The views of a scene show one set of named points, each view turned or mirrored, and shifted as a whole, with a little noise and some points left out.

Scene 1
View 1
k17: [ -5   9   7   3  -5  -1  -7   1   8 -10   3   1  11  -8   6  -4  12  -3
  -7   3  -3  -9  -1  -4   4 -12   0   4   9   9  -4   5  -4  -2  -1  10
  13  -7   3   5  -4  12 -10   0   6  10  -5  -2  -8   5  10  -2 -12   4]
k156: [  0   1   6   6  -7  12   5   0  11  -5   2  10  -8  -9   6  -9   8 -13
   7   2   1  -7  -3  -3   3  -5   6   1   7 -13  -7  -1 -17   0   1 -13
   0 -11  -8  -2  -6   6   1   8  -8  16  -1   1  -9  14   2  -6  -4   2]
k553: [-13  -1  16   3  -4   6 -16  -7  12  -7  -6  -1  12   3   8  16  12   1
  -4  -3  -5   0  -3   8   4 -11   8  10   0   5  -7  -1  -6   4   3   3
  17  -9   5  16   3  -5 -14  16  10   5 -10  -5 -10   8  24  10  -2  11]
k418: [ -1   0  10   0  -4   9  -2  -6   8  -6   3   3  -1  -6   9  -8  10  -6
   0   0  -3  -4   0   0   8  -1   9   1  12  -5  -7   0  -1  -4  -4  -6
   8  -9  -7   3  -5   2  -8   4  -2   8  -2  -2 -12  10   7   1   0   1]
k211: [ -4   0  12  -4   0   6 -10  -9   8  -8   3  -3   8  -4  11  -3  12   1
  -5  -2  -6  -1   1   3  12  -1   9   2  14   2  -7   1  10  -2  -7   2
  16  -7  -5   7  -6   0 -14   1   2   2  -1  -3 -14   5  12   5   0   2]
k253: [ -5  -5  12   5  -4  15  -5  -8  11  -3  -1   5  -4  -2   9   3  10  -8
   6  -3  -2   0  -4   5   5  -1  11   4   5 -13 -10  -5 -11   2   0 -15
   6 -11  -7   6  -2  -6  -4  14  -4  10  -5  -3 -12  12  12   3   3   6]
k76: [ -7  -3  13   2  -3  11  -8  -7  11  -5  -2   3   2  -1   9   3  10  -4
   2  -2  -4  -1  -3   5   7  -3   9   5   7  -6  -9  -2  -4   1  -1  -7
  11 -10  -4   8  -1  -4  -8  11   1   7  -5  -3 -12  11  14   5   1   7]
k96: [ -6   2   7  11 -11  11   1   2  15  -5  -5  12  -5  -5   4   5   9 -14
   9   1   3  -8  -9  -1  -3 -13   3   7  -4  -9  -6  -5 -31   5   8 -13
  -1 -12   0   4   0   5   3  17  -2  20  -8   2  -4  16  10  -4  -7   8]
k67: [ -6  -5  14  -2   1  12 -10 -12   9  -5   1  -1   3  -1  10   1  10  -2
   1  -3  -7   2   1   8  10   1  12   4  10  -7 -11  -2   3   0  -5  -7
  12 -10  -8   8  -3  -8 -11  10  -1   3  -4  -5 -14   9  13   7   5   5]
k270: [ -2  -5  12  -3  -1  12  -7 -11   8  -5   3  -1   2  -2  11  -3  10  -2
  -1  -3  -6   1   1   5  12   5  13   2  14  -9  -9   0   8  -2  -8  -8
  13  -9  -9   6  -7  -6 -13   6  -4   2  -1  -4 -15   9  10   6   6   3]
k996: [  2   8   3   5  -7   5   5   3   9  -5   6   9  -4 -13   5 -15   9 -12
   4   4   2 -11  -2  -9   3  -8   1  -1  10  -6  -3   2 -14  -3   0  -5
   0  -8  -6  -4  -8  15  -1   0  -6  18   1   2  -8  11  -1 -10  -9  -1]
k322: [ -2   0  10  -2  -3   9  -4  -6   9  -5   3   1   2  -6   9  -7  10  -4
  -1   0  -4  -3   0   0   9  -1   8   2  13  -5  -7   1   2  -3  -5  -4
  10  -8  -7   3  -6   1 -10   4  -3   7  -1  -2 -13   8   8   1   1   2]
View 2
k553: [  3 -12   2   2   3  -2   7  12  -3  -2  -9   1   6  -6   6  22  21   8
  20   4  -4   8  -3   3   4   3   7   3   5 -14  12  -4  -5  10   7  -2
 -16  -5  -6   4  -1  11   0  -6  -4   3  -5   9  -9  -5   1  -8  27   8]
k418: [  7  -5   3   2  -3  -7   5   1   0  -8   0  11   1 -10   1   2   7   2
   4  -3   2   0   6   0  -2  -6   5   7  -3  -2   3   0  -1   0   4   6
   5  -1  -2   4  10   5   4  -8  -7   0  -8   6   2  -6  -7  -2  10   4]
k156: [  4  -4   5   5  -8  -9  13  -6  -6   1  10   3  -7  -3  -5  -9   9   5
   3  -6   8  -8   0  -5  -5   1  12  10  -4   7  -5   9  -9 -11  -7   0
   6   8  -1  -2   9  -5   6  -8   0  -4  -5  -3   4 -11  -7  -6   5  -4]
k270: [ 13 -11   0   1   2  -7   7   4   0 -16  -6  13   2 -12  -2   2   8  -2
   9  -9   3   0   6   2   2 -11   5   9  -3  -6  10  -5  -2   8   7   9
  -1  -1  -6   6  12   7   2  -8 -15   2  -6  15   3  -3  -9  -6  15   9]
k322: [  7  -6   2   1  -1  -6   5   1   2  -9  -2  12   1 -11   0   4   7   1
   5  -3   2   1   6   1   0  -7   4   8  -3  -5   4  -1  -1   3   6   7
   4  -2  -3   4  10   6   4  -8  -8   0  -8   7   2  -5  -6  -4  11   5]
k253: [ 10 -14   1   4   0  -8  14   2  -5  -5   0   3  -3  -7  -5   0  16   3
  13  -9   5  -5  -2  -1  -1  -1   9  10   1  -3   6   2  -9   1  -1   1
  -8   4  -5   1   8   1   2  -8  -9  -1  -5   8   1  -6  -7  -9  14   4]
k76: [  8 -11   1   3   0  -6   9   5  -1  -7  -3   5   1  -9  -1   7  15   4
  13  -3   1   0   0   0   0  -2   8   7   0  -6   8   0  -6   4   3   1
  -7  -1  -5   3   7   6   2  -7  -7   1  -6   9  -2  -5  -5  -7  18   6]
k996: [ -2   3   6   4  -8  -7   5  -8   1   0  10   9  -4  -5   2   0   3   6
  -4   4   3  -1   5  -4  -5   1   8   6  -6   6  -8   7  -1  -9  -2   2
  16   3   4  -1   8   1   8  -9   3  -5  -7  -7   2 -10  -5   0   1  -5]
k67: [ 13 -13   0   1   3  -6   9   6  -1 -13  -7  10   2 -12  -2   4  11   0
  13  -9   1   0   2   2   1  -8   5   8   0  -9  11  -4  -4   8   6   6
  -6  -2  -6   6  10   7   0  -7 -13   2  -7  14   1  -3  -7  -7  18  10]
k17: [-4  1  5  2 -3 -1 -3  3  3 -2  0 10  4 -8  9 18  8  7  3 14 -3 10  6 -1
  0  1  2  1 -2 -6  1 -1  4  1  9  2  5 -7  1  3  2 10  6 -6  2  0 -6 -2
 -7 -5  0  3 13  1]
View 3
k96: [  3 -14  -8   5   3   2   1  -6   4   3 -13   7  -6  -1   4  14   0  -5
   3   7  -4  14  -1  11   0  -8  -7  -2 -10  -8   3  20   3 -14  -9   5
  10   8  11  10  13   1   2   0  11  11  15   0   6  -9  -8   0  10   2]
k553: [  9  -6  12   8   5   9 -16   3  10   4  -8   6  12   1  11   5   1  -6
   1 -10  -2   7  -1   6  -1 -11  -6  -2  -5  -4  -2   4  16  12 -13 -14
   3   7  15  12  17   0   4  22   8   0   9  -3  -1  15  -4  11   0  10]
k270: [ -4  -2  11   1   6   2  -8  -3   4   3   4  10   1  -2  -7   4   8  -8
 -10  -4   2  -6   1  -5   6  -8   3  -2  14   3  -5   5   0  10  -7 -12
   2   3   4   3   5  -7  -2  18  -3 -13  11   5   1  16  -6   0   1  13]
k211: [ -1   1  12   2  11   1 -10  -1   6   3   6   9   3  -2  -7   4   5  -4
 -11  -5   0  -7   3  -2  -2  -6  -1  -2   8   1  -4  -1   6  15 -12 -13
  -2   4   5  10   7  -6   0  22   1  -9   5  -3  -4  15  -5   3  -2  13]
k17: [  3  -1   5   3  15  -3  -5  -4   9   2   4   6  -1   0  -8  12   1   4
  -7   3  -6  -1   6   5 -13  -2  -5  -1  -5  -3   3  -1  10   7 -15  -7
  -6   5   6  22   8  -5   4  18  10   0  -3 -15 -10   3  -6   3   1  11]
k418: [-3 -3  4  1  8 -1 -3 -5  3  3  3  8 -4 -2 -9  9  6 -4 -9  2 -1 -3  3 -2
  0 -5  0 -2  8  0 -2  7  0  3 -9 -6  0  6  3  8  3 -6 -1 13  1 -7  7  1
 -1  6 -7 -2  4 10]
k67: [ -1  -5   9   4   5   4  -9  -1   5   4   0   9   2  -2  -1   4   6  -8
  -6  -5   1   1   1  -1   5 -10  -1  -2   7  -1  -4   8   4   7  -8 -10
   5   5   8   5   9  -3   0  17   1  -7  12   4   2  13  -5   2   1  10]
k253: [ -1  -9   3   3   2   4  -6  -3   3   3  -6   9  -2   0   1   6   6 -10
  -4  -1   1   4  -1   2   7  -9  -2  -1   6  -2  -3  14   1  -2  -7  -5
   8   6   7   1   8  -2  -2  10   3  -4  17   7   7   6  -6   0   5   6]
k76: [ -2  -6   8   5   4   5  -8  -2   6   3  -1   9   3  -2  -1   5   5  -9
  -6  -4   1   0   0   0   4  -9  -1  -1   8  -2  -4   8   3   7  -8 -10
   5   5   8   4   9  -4  -1  15   2  -7  13   5   3  12  -5   2   1  11]
k156: [ -4 -10  -5   0   7  -4   5 -10   1   2   0   9 -11  -3  -9  13   4  -4
  -6  10  -4   2   2   2   0  -3  -2  -1   3  -4   2  16  -4 -11  -7   4
   4   7   3   7   3  -6  -2   2   4   0  12   2   3  -7  -7  -5   9   4]
k996: [ -3  -5  -5  -1  12  -9   7 -12   3   1   3   8 -14  -2 -14  15   2   3
  -7  14  -6  -2   6   3  -7   0  -2  -2   1  -4   4  11  -3 -10  -9   4
  -1   6   2  16   1  -7   0   3   7   1   4  -6  -4 -11  -7  -6   8   7]
k322: [-2 -3  6  1  9  0 -4 -4  4  2  4  9 -2 -3 -9  7  5 -4 -9  0 -1 -4  3 -2
 -1 -5  1 -2  8  0 -2  7  1  6 -9 -8  1  4  2  8  5 -6  0 15  1 -7  7  0
 -3  8 -6 -2  2 11]
View 4
k270: [  6   5  -3   1 -15   3   6  -8   8   1   3   6  -9 -14  10  -7  -3   1
   4   4  -7   4   3 -14   6   3   1  10   5   0   5  -4  -2   0   2 -10
   9   4  -1   4   7   6  -3   1   4 -10 -17   2  24  -5   4  -7 -20  10]
k418: [  6   2  -6   2 -12   7   6  -4   4  -3   1   0  -2  -7   1  -7   1   3
   2   3  -2   5   3 -12   3   3  -1   5   5  -2   1   1  -1   3   4  -9
   8   7  -6   4   4   4   0  -3   0  -7 -16   6  16  -3   3  -4 -11   9]
k322: [  6   2  -5   3 -14   5   6  -5   6  -3   1   2  -3  -9   5  -7   2   2
   2   4  -3   3   3 -12   3   4  -1   6   4   0   1   1  -1   3   4  -8
   9   6  -4   4   3   5   0  -3   1  -8 -15   5  18  -4   3  -4 -13   9]
k96: [  6  -4  -5  -2 -10  13   9   8 -13 -13   0  -7   9  -1  -1  -8  -1   3
 -12  -4   9  13  20 -13 -17  11   3  -6   9 -10  -5  13   4   4   9 -12
   8  20 -16  13   9   4   2  -8   3  -2 -24   5   5  -5 -15  -2   0   7]
k253: [  5   2  -2  -3 -14   7   7   0  -3  -4   2   2  -4 -10   8  -9  -7   3
  -4   2  -1  10  13 -16  -5   5   5   1   9  -7   1   2   4   1   4 -13
   9  13  -9  10  10   6  -3  -1   6  -5 -24   2  19  -7  -7  -7 -16  11]
k996: [  7   0 -12   6 -11  12   5   0  -3  -6  -3  -9   7   5 -11  -6   7   8
  -4   1   5   3   3  -9  -4   3  -5   0   2  -6  -8   6   4  10   7  -8
   5  11 -12   1  -1   5   6 -13  -8  -4 -13  12   3   2   1   5   1   4]
k17: [ 11  -8  -6   4 -14   2   8  -2   6 -11   4   1   8  -4   0  -6  14  -3
   3  -1   4   2   0  -4   0  11  -7   7  -1  10   6  18  -9   4  10   0
   8   7  -1   8   0  -1   1  -5  -4 -15 -10   6   8  -5   3  -3   1   9]
k211: [  9  -1  -1   3 -15   0   7  -6  11  -3   5   6  -5 -13   9  -7   5  -3
   6   4  -4   2  -1  -9   8   7  -2  11   3   7   9   4  -7   1   6  -4
  10   4   3   6   3   2  -3   0   2 -14 -13   4  21  -5   5  -8 -13  10]
k67: [  6   1   0  -1 -15   2   7  -5   6  -1   4   7  -7 -15  12  -8  -4  -2
   3   3  -5   5   7 -13   4   7   3   8   7  -1   7   0  -3  -1   3  -8
  10   5  -1   9   8   5  -4   2   6 -10 -19   1  24  -7   1  -9 -18  12]
k76: [  6  -1  -1  -1 -14   5   9  -1   1  -6   4   4  -2 -11   8  -8  -2  -2
  -1   1  -1   7  10 -11  -2   9   2   4   6   0   5   6  -2  -1   4  -8
   9  10  -3  10   7   4  -3   0   6  -9 -21   1  18  -7  -4  -8 -13  12]
View 5
k156: [ -3   3   0  -2   1   7  -3   1  11  10  12  -2   1   0  -2  -1   4   7
  -8   5   0   2   6  -8  -1  -1  -9 -12  -6   0   1   2   6   4 -12  -7
  -6  15   6  -3   8  -5   9  -5   3  -4 -13   3  -1  -1  -2  -5   3   5]
k553: [  2   5  10 -12   9   9  -3 -11  15   6   9  -1  -6  -7  18  -4   4  -4
 -13   2 -17   5  14  -4  10   3   6   1  -8  16  -9   0 -13   3  14   8
   3   2  -6 -10   5   7   2  -4 -13  -5  18  -4  13  12   5  12  -1  -2]
k996: [  0   5  -3   4   3   4  -3   4   7  12  10   2  -6  -1  -3  -4   2   6
  -4  12   0  -4   2 -11  -4  -2  -7  -9  -6   8   0  -2   7   0 -16  -7
 -12  12   7  -3   6  -2  11  -3  -4   0 -17   4  -5   1  -4  -3  11  11]
k96: [  1   4   6  -8  10  10   1  -2  17  13  20   2   6   6  -9   1  -5   6
 -14   4  -7   4   2  -1   2   2  -9 -15 -16   3  -1  -1   1   4  -5   2
  -6  13   4 -12  11  -3  10 -12  -7  -5  -6   5   6   1   1  -4  -3  -5]
k270: [ -8   4   1  -7  -7   6  -7  -7   6   2  -4  -9  -9 -16  30  -8  18   6
  -8  -1  -6   5  23 -15   9  -1   4   3   5   4  -7   7  -2   6   0  -5
   2   9  -3  -1   3  -1   1   3   7  -4   7  -6   0   6   1   7   3  14]
k67: [ -6   4   3  -9  -1   7  -5  -8  10   4   1  -7  -5 -13  25  -6  13   4
 -10  -3  -9   6  20  -8   9   0   2   0  -1   3  -7   5  -4   6   1  -2
   3   7  -3  -3   5   0   2   0   5  -6   8  -5   4   7   3   7  -1   8]
k76: [ -3   5   5  -9   2   8  -2  -7  12   7   5  -5  -3  -8  16  -5   7   4
 -10   0  -9   5  14  -7   8   1   1  -3  -5   4  -5   4  -4   5   2  -1
   0   8  -1  -6   6   1   3  -3  -2  -5   6  -3   6   6   1   4   0   4]
k253: [ -6   4   6 -11   0  10  -1  -6  12   6   8  -6   2  -4  13  -2   7   8
 -12  -3  -6   7  16  -5   7   2  -4  -7  -6  -2  -3   5  -1   6  -1  -2
   0  11   0  -6   7  -3   5  -6   4  -7   2   0   4   4   1   0  -4   2]
k17: [  6   5   1   2   8   4  -7  -1   8  12   4   4 -15  -7   9  -9   3  -5
  -4  14 -11  -4   5 -10   1   0   4   2  -4  22  -8  -4  -4  -2  -3   2
  -8   4   0  -6   2   7   6  -1 -17   2   0  -2   2  10   0   8  13   9]
k211: [ -3   5   1  -3  -1   5  -8  -6   5   7  -2  -5 -13 -13  26 -10  13   1
  -5   5  -9   1  17 -13   7   0   5   4   2  13  -8   1  -4   4   1  -3
  -1   6  -4  -2   2   4   2   3  -3  -2   7  -6   1   9   3  10   8  13]
View 6
k418: [  1  -6   4  -1  -5  11  -1  -5  -4   7   3  10 -11   6   1 -10   1  -8
  -1   1  -2 -10   0   2   3  -7   4   2  -5   0   0   1   8   2 -12   6
   0   3   7  12  -4  -3  -5   1  12   0  12   0  -2   4   7  -8  -2   4]
k156: [ -1  -7   8  -7  -2  11  -5  -7  -8   2  11   9 -12   6   8  -8   5  -7
  -1   1   1 -11  -2   4  -2  -6   4   0  -7  -8   5  -4   8  11  -5   5
  -7   8   8   4   6   1   8   0   8  -3   3   5  -6  -3  12  -6  10  -3]
k253: [ -4 -13   8  -2   2  12   0 -10   2  15   1   7 -14   9   0  -4   3  -9
  -9  -1  -1  -8   3   1   0  -5   1   6  -5  -4   8  -6   4   2  -8   7
  -7   1   2   7   6  -5  -9   0   7  -1   7   7  -5  -1  10 -15  -3  -5]
k270: [ -2  -7   5   2  -2  11   0  -7   1  14  -2   9 -11  10  -6 -11  -2  -9
  -5  -1  -4  -8   2   2   4  -5   4   3  -4   4   2  -2  10  -1 -15   4
   0  -2   6  16  -6  -8 -17   2  13   2  18   0   0   5   5 -14 -11   4]
k996: [  5  -3   1  -4  -6  10  -5  -2 -10  -4  12   8 -10   3  10 -12   4  -5
   6   4   2 -13   0   4  -1  -7   1  -1  -7  -6  -3   6   7   9  -7   8
  -1   9  10   3  -3   3  12   0  10  -6   5   2  -7   0  12  -3  11   4]
k76: [  0 -10   3   4   1  13   0  -6   4  14  -1   6 -14   6  -2  -6   1 -10
  -8   1  -1  -8   5  -1   3  -6  -2   7  -5   0   3   2   3  -3 -10   9
  -3   0   1   9   0  -5 -11  -1   8  -1   8   6  -6   3   9 -14  -6   1]
k211: [  4  -4  -2   8  -4  12   2  -3   2  10  -4   8 -11   6  -5 -14  -3  -9
  -2   2  -2  -9   4   0   8  -5   0   6  -5   7  -4   7   7  -6 -17   8
   3  -2   6  15 -11  -6 -13   1  14  -1  18   0  -4   9   7 -11 -10  10]
k17: [  8   0  -8   7  -7  11  -2   1  -4  -1   3   6 -11   1   3 -14   0  -5
   4   6   3 -12   2  -2   6  -6  -3   4  -6   3  -9  14   4  -1 -11  12
   5   6   6   7 -10  -1   4  -1   9  -6  11   1  -8   8  12  -5   1  11]
k322: [  1  -6   3   1  -3  10  -1  -5  -2   7   1  10 -11   7  -1 -11   0  -8
  -1   0  -2  -9   2   1   3  -6   2   2  -5   2   0   2   8   1 -14   5
   0   3   7  13  -5  -4  -6   1  12  -1  14   1  -3   4   8  -9  -4   4]
k553: [  5 -10  -8  14   4  14   4  -3   9  17  -9   2 -17   3  -3  -4   0  -9
 -12   5   2  -8  11  -7   7  -7 -12  15  -4   1  -1  11  -7 -13  -8  16
  -4  -3  -4   5  -1  -8 -13  -5   0  -6   5  11 -11   6  12 -15 -10   4]
k96: [ -1 -13   5  -4   3  12  -3  -6  -2   5   9   3 -17   4  10   0   8  -9
  -6   3   4 -12   4  -1  -4  -8  -5   5  -7 -13   6  -1  -3   6   1  12
 -12   8   0  -4  14   3   9  -4  -1 -10  -7  14 -12  -5  15  -8  12  -8]
k67: [ -1  -9   3   3   0  13   2  -8   4  16  -5   8 -13   8  -6  -9  -2 -10
  -7  -1  -2  -8   5  -1   5  -5   2   7  -5   3   3  -1   5  -3 -14   6
  -1  -3   4  15  -4  -9 -17   0  11   1  14   3  -3   4   6 -15 -12   1]

In a view up to two points have been moved. Name them for each view, in the order of its rows, or write -.
view 1 | -
view 2 | k156
view 3 | k67, k76
view 4 | -
view 5 | k270
view 6 | k996, k17
